Each row is a point on a tangle of strands that fork, close into loops and nearly touch. The rows are in no order.
In the rows, 128 means zero.
Points whose rows are less than 127 apart are linked; no others are. Some points are linked to none.
k259: [149  78 123 124 112 120 126 147 161 169 122 171 136 171 102 166 168 156
 139 155 131 106 115 149  83  66  82]
k377: [159 107 160 138 166 121 186 201  67 142 128 195 150 145 121 117 132  98
  86 143 159 130 125 149 125  66 105]
k614: [111 170 125  94 134 132 130  83  73 127  90  93 101 119 105  89  93  70
 168 106 153 134  96 141 146 170 150]
k760: [113 142 109 130  65 135 137  84 138 126 119  69 109 102 122 129 100 139
 118  85 106 119 130 105 132 180 119]
k423: [ 88 163 110 140 178  93 103 118 134 102 140 106  68  71 148 128 126 103
 151 135 118 151 130 154 204 189 131]
k517: [182 105 135 169  85  96 151 157 151 154 129 154 101 133  71 163 154 162
  76 181  65 154  98 147 120 123  78]
k980: [149  93 137 108 116 146 102 153 121 172  90 177 137 159 112 144 142 135
 166 133 181  87  81 159  60  68 109]
k722: [105 147  82 169 123 130  94 128 106 115 146 139  95 115 174 171 124 168
 178 167 140 124 123 139 137 145 146]
k834: [123 138 190 105 136 167 145 166 150 168 127 126 141 154 147  94 124 126
 121  64 129 148 185 165 126 101 129]
k559: [122 137 142 137 185 103 128 132 148 118 143 155 155 188 189 108 152 131
 147 115  72 142 169 113 163  87 114]
k683: [ 56 105 107 102 182  90  96  72 197 103 159 111 144 107 132 139 171 117
 161 116 139 128 170 130 168 134 124]
k773: [111 120 122 146 176 108 141 133  62 134 101 207 145 134 161 107 109 117
 155 112 173 108 112 150 119  70 113]
k181: [101 113 139 131 132 154 164 169 147 131 181 135 124 111 145 160 135 157
 106 129 140 150 201 153 146 122 121]
k11: [ 92 146  95 168  65 107 107 102 157 136 124  94 103 113 144 145  99 167
 153  89 125 111 138 160 134 167  85]
k46: [107 129 104 153 107 167  86 127 198 118 154 105  82  69 178 154 127 158
 123 104 119 125 146 133 157 180 166]
k401: [ 62 120 121  76 178 141 147  57  96 123 137 125 157 154 131 119 117  97
 179  70 178 112 162 125 121 102 149]
k584: [125 113 103  72 103 168 132  36 131 129 114 100 126 171 113 116 114 107
 166  82 126  99 105  89 101 132 160]
k106: [131 101 141 154  76 106 128 167 165 186 115 156 115 143 105 177 144 177
 129 123 146 105 119 184  85  88  44]
k819: [155 118 128 105 178 159 134 144  88  97 151 156 159 162 146 111 143 116
 129 165 148 121 114  92 123  99 179]
k116: [ 71 151 134 105 156  97 141  63 102 146 112 108 143 161 118 105 111  98
 181  67 143 127 164 154 148 116 100]
k300: [137  81  62 173  85 155 153 126 110 126 157 144 130  73  95 189 109 159
  79 160 159 101 116  89  83 113 150]
k856: [110 115 162  93 161 108 174  91 182 128 145  91 123 108  87 111 147  89
  78  79  90 161 165 116 171 150 119]
k926: [190 135 145 128  97 179 102 184  91 143  95 153 122 115 113 111 103 115
 117 167 174 116  59 133  77 123 163]
k654: [143 185 139 104 126 163  84 124 100  97 124  82 115 156 163 112 116 133
 170 146 102 143 119 101 126 172 178]
k790: [100 181 134 159 121  90 113 101 151 140  96  92  94 109 151  88  92 107
 144  55 106 138 132 165 178 170 103]
k985: [148 109 160 102 151 130  94 171 131 127 127 158 209 170 125 122 161 139
 134 157 169 109 134 121  71  70 133]
k685: [124 100  85 137 136  78  70  90 210 110 131 121 125  76  88 140 162 126
 127 185 116 127  95 128 145 153 127]
k792: [164 123 126 148  79 121 127 135 154 150 136 129  87 165 115 176 153 190
 139 164  75 145 115 152 123 137 103]
k464: [ 85 117 130 107 163 145 131  87 165 105 145 106 154 100 160 108 126  96
 111  53 136 114 160  67 145 127 171]
k211: [ 95  82 105 127 130 165 141 139 153 127 175 148 144  96 131 167 143 158
 112 144 176 121 175 133 111 101 146]
k149: [124 104 137  96 177 122 129 112 170 120 151 140 178 181 134 114 170 125
 129 131 103 133 161 106 132  84 131]
k44: [133 137 116 145  84 110 128 145 113 156 151 133  77 160 113 208 147 186
 176 185 128 140 121 181 118 142  99]
k103: [209 134 128 140 135 129 150 147  75 108 118 145 127 158 109  97 125 100
  87 181  97 132  57  85 133 124 154]
k860: [132 124 115 138  87 185 184 111  90 162 116 156  76 175 176 139  97 139
 147  72 106 110 130 129 131 109 129]
k409: [144 156 129 195 104 100 137 196  81 128 143 145 105 107 134 179 114 161
 121 198 135 146 128 151 126 140 113]
k410: [116 127 147 112 150 150 171 170  60 137 157 163 111 171 153 165 139 144
 167 154 160 142 168 168 124 101 125]
k226: [111 102 119 118 128 177 142 109 145 117 141 135 179 142 168 109 112 133
 109  59 141  90 165  73 103  87 159]
k97: [ 91 178 153 111 151 103 104  83 167 115 125  55  92 108 144 106 129  98
 142  60  82 153 144 119 184 193 132]
k945: [101 170 108 136 170 104  72  74 150  90 106 112 135 114 182  89 124  98
 161 105 106 117 103  81 167 148 160]
k104: [140 138 167 140 157 130 137 178 149 135 111 144 141  94 130  74 116  89
  84 115 135 152 139 148 156 118 129]
k793: [114 126 135  99 148  93 169  84 139  86 154  68 124  95  84 130 149  97
  74 129  83 154 142  72 167 181 130]
k81: [109 170 152 119 110 101 138  91  76 152  85 109 131 199 137 109 100 110
 188  66 111 129 145 154 132 125  87]
k481: [125 133  93 156 130 103 109 104  72 122  79 174 157 125 149  99  96 119
 152 113 162  82  74 118 101  94 113]
k867: [110 122 110 118 175 121 197 128  63 105 157 140 100 106 110 140 128  89
 119 168 139 153 136 133 172 139 132]
k775: [149 123 145 104 104 107  96 133  90 157  76 149 146 205 115 155 153 141
 190 140 140  86  88 153  75  95  87]
k605: [152 117 166 126 132 143 118 166 195 122 128 126 139  49 100  90 124  91
  49 135 125 154 126 130 142 150 143]
k613: [110 161 107 136 151  74  72  88 154 116 103 119 120 139 148 100 134 119
 181 132 108 132 105 145 160 147 107]
k998: [160 105  84 158  95 136 116 137  88 139 135 164 123 152 108 210 147 176
 152 200 145 107  88 112  68  92 148]
k748: [116 114  88 166 131  76 159 132  93  89 154 123 177  83  92 148 128 131
  74 180 145 124 137  86 130 130 113]
k338: [133 141  86 146 101 103 106  83  96 114  86 120 141 128 136 106 102 119
 146 133 124 100  77  87 120 139 125]
k562: [142 187 166 118 141 154 127 167  60 117 128 113 119 169 177 113 110 129
 160 136 117 148 152 128 132 148 155]
k593: [100 137 152  95 185 133 179 157  74 121 163 132 115 147 121 135 138 103
 148 152 150 167 180 164 160 124 128]
k812: [107 141 166  63 171 142 101 117 157 113 125  77 157  83  82  82 129  68
 120 109 176 146 134 128 127 157 167]
k70: [150 147 159 106 105 120 101 124 166  94 139  66 125  92  60 128 150 147
  90 174  87 171 128 116 130 199 134]
k105: [153 107 134 135 154 140 171 186  51 137 147 194 126 166 135 164 147 135
 128 179 158 123 117 139 111  78 127]
k400: [186 143 168  97 128 156 149 144 110 116 126 117 123 162 109  92 129 112
  93 146  86 157 105 102 134 142 155]
k955: [140 108 108 145 149 109 160 150 113 105 164 143 129 104  93 158 148 124
  87 202 127 153 136 123 151 128 128]
k476: [142 156 160 101 100 114 116 115  84 149  96 117 126 216 128 135 139 137
 190 122 101 123 123 155 109 127  91]
k883: [160 123 133 192 100  87 146 186 145 144 120 155 144 120 128 138 130 160
  64 143  94 136 129 129 124 103  72]
k721: [158 109 102 145 120 100  82 114 186 113 123 122 160 108 100 128 152 146
 105 178 102 123  95  93 112 128 132]
k223: [163 143 140 158  87 151 134 191  86 154 111 149 107 105 124 144 105 136
 112 164 163 132  99 157 101 127 127]
k555: [165 131 120 141  59 160 164 137  66 150 115 134 102 192 152 162 111 166
 137 112  93 105 116 109  96 121 116]
k272: [ 94 104 103  86 152 175 119  74  97 120 121 144 151 114 132 104 101 104
 165  89 207  90 109 123  90 106 174]
k491: [122 119 123 170 102 116 178 184  98 153 166 156  84 125 121 199 132 172
 126 170 139 147 154 175 132 118  87]
k602: [170 108 115 143  68 155 144 132 127 153 101 132 131 149 122 128 113 153
  96 108 103 102 105  93  84 107 115]
k206: [139 161 153 108 182 177 121 179  73  98 142 138 130 129 168 102 120 107
 139 158 162 146 131 121 139 132 192]
k666: [ 84 136 129 101 181 114  85 124 171  95 154  92  97  55 118 135 157  93
 129 148 149 155 143 150 180 183 154]
k309: [122 134 128  93  64 169 103 111 125 147 106  92 122 119 103 126 105 138
 160 117 170 109 118 149  76 155 132]
k784: [126 129 119 150 155  97 108 119 163 139 136 169 114 198 183 135 159 152
 181 132  78 134 134 155 161  95  99]
k5: [ 87 118  77 145 136  72  87  78 186 117 140 118 131 114 128 145 152 146
 160 144 120 117 130 143 152 143  96]
k690: [139  95  87 142  94 135 120 126 117 123 142 133 161 122  96 167 132 164
 120 171 155 101 115 100  67 103 139]
k798: [121 162 143 114 152  81 118  86 175  86 132  71 126 113 123 106 149 118
 107 110  51 152 124  75 179 181 125]
k33: [196 112 123 129 110 111 114 129 126 121 107 133 155 158  78 118 148 133
  97 186  89 126  72  90  97 118 128]
k382: [145 160 152 164  83 114 137 156 119 158 103 122 107 162 160 121 106 154
 133  87  88 132 137 157 133 132  85]
k554: [159 158 163 188 115  94 161 203  99 153  98 159 118 141 170 112 106 131
  94 112  93 138 132 151 146 115  78]
k371: [ 68 125 152  97 183 114 175 108 142 133 153 106 126  97 105 116 136  77
 109  77 138 160 188 146 182 138 126]
k261: [174  64 142  84  90 149 123 126 189 150 130 119 151 133  37 133 144 144
  94 155 117 117 114 115  54 111 113]
k203: [ 65 130 140 111 179 118 126 110 156  99 148  95 116  55 139 118 134  81
 106  75 152 140 169 117 178 165 157]
k990: [191 137 145 124 118 133 120 164  53 149  64 168 133 152 107  95 109  92
 134 153 164 105  40 142  87 109 130]
k342: [156  59 136  93  99 174 146 115 218 139 154 117 119  99  59 140 144 141
  70 128  95 138 137 111 100 132 137]
k461: [130 124 105 137 102 137 146 111 132 136 121 120  80  94 122 129 113 114
 117 131 118 131 109 133 150 154 135]
k916: [113 104 119 153 114  96 123 112 218 146 113 120 126  81 115 107 121 121
  89  75 110 126 134 151 152 139  93]
k362: [102  95 123 122 130 153 146 143 131 116 162 135 196 116 138 129 125 149
  97 108 175 103 181  99  89  84 135]
k658: [115 115 149 107 150 185 149 150 169 109 184 108 116 109 165 140 144 139
  93 108 106 155 195 101 160 143 174]
k678: [137 164 191 101 161 137 111 163 128 137 109 115 170 151 138  63 126  94
 122  95 139 152 155 147 125 114 141]
k719: [108 115 115 112 175 151 124  87 149 139 126 158 111 147 166 109 138 105
 169 102 126 127 129 132 157 100 163]
k91: [102 137  92 156 173 105  94 110 135  75 142 135 153  83 181 119 130 123
 122 136 129 114 124  66 160 135 166]
k857: [161 131 152 131  82 140  93 147 188 121 120  89 132  56  79 110 114 129
  63 143 115 146 109 118 116 180 133]
k513: [111 161 121 119  94 162 108 108  67 139  85 119  99 130 145 108  83 121
 191 103 174 108  98 156 110 150 144]
k811: [150 112 127  97 173 112 110 127 115 101 150 143 185 192 117 124 173 132
 144 189 131 125 119  96 109  87 143]
k180: [188 122 111 159  82  99 105 140 105 148  94 149 129 171 101 170 149 162
 137 189 106 103  61 115  77 108 108]
k575: [101 165 105 134 143 128 101 124 126 107 160 105  72 122 161 154 131 151
 181 157 112 148 146 157 168 181 139]
k469: [132 100 114  91 115 173 151  79  96 148  97 133 142 150 109  95  90  93
 146  68 170  84  96 114  88  99 149]
k810: [118 160 158 146  91 155 141 162 107 142 122 115 135 136 174 112  93 149
 125  69 130 127 172 147 122 125 118]
k286: [170 119 116 109 115 110 104 124  80 124  87 133 165 137  67 101 120  99
 136 177 177  98  48 125  76 115 124]
k714: [102 145 112 168 117 154  90 152 149 118 147 133 124  90 194 143 113 174
 137 120 144 121 159 131 137 141 151]
k126: [ 98 115 111  67 121 166 137  40 158 122 147  82  93 145 124 149 138 120
 165  90 108 125 142  99 135 164 161]
k863: [ 85 135 122 142 144  71 132  79 170 136 100 102 127  81 116  90 108  83
 111  61 125 126 133 138 174 148  96]
k848: [154 111 102 147 113 149 149 117 141 129 131 143 116 136 152 125 125 137
  98 128  90 121 114  88 132 116 148]
k891: [142 176 141  89 136 142  98 113 112 113 103  78 103 109 111  90 118  87
 149 150 124 153  94 130 144 187 163]
k709: [145 129 149 148 131 143 158 179  70 156  96 183 136 143 159 107 105 116
 119  96 156 108 117 142 106  77 116]
k215: [140  75 147  90 136 182 166 134 187 118 182 124 121 103 103 142 148 133
  63 130 104 153 168 100 137 135 162]
k523: [120 115 116 159 158  84 135 125 104 149 101 204 132 187 173 128 140 131
 169 118 115 106 111 150 142  61  82]
k94: [102 144  94 175 125  97 122 135  99  81 149 110 173  91 151 148 115 158
 102 150 135 116 157  82 127 144 137]
k814: [126 137 167  78 108 172 100 136 159 140 118  83 139 101  95  99 121 113
 131 114 167 143 141 157  97 154 151]
k949: [125 116 125 178 101  83 148 146 184 145 138 130 122 111 125 137 129 160
  85 112  89 138 152 159 153 129  58]
k451: [105 127 137 177 124 106 137 186 180 133 169 133 120  83 140 153 126 163
  90 134 129 152 180 178 160 140  90]

A piece is all that can be reached along the links. How many separate loops has the piece of each point below (a circle has one, a figure eight two, a Y none), and how many tips (points with one link)?
k272 => loops 0, tips 2
k451 => loops 1, tips 4
k309 => loops 0, tips 6
k848 => loops 0, tips 2

A tip is a point with one link. Name the tips that can be reached along the links from each point below, in the order of the rows.
k980 => k106, k126
k104 => k46, k70, k261, k286
k602 => k11, k860

A fork is a point with three links, a tip a point with one. Leave the first point through the second and follow the links. Name the first fork or tip that comes.
k811, k819 => k812
k410, k593 => k5
k70, k857 => k883
k126, k584 => k106
k203, k371 => k949
k814, k309 => k811
k5, k613 => k773
k106, k259 => k126
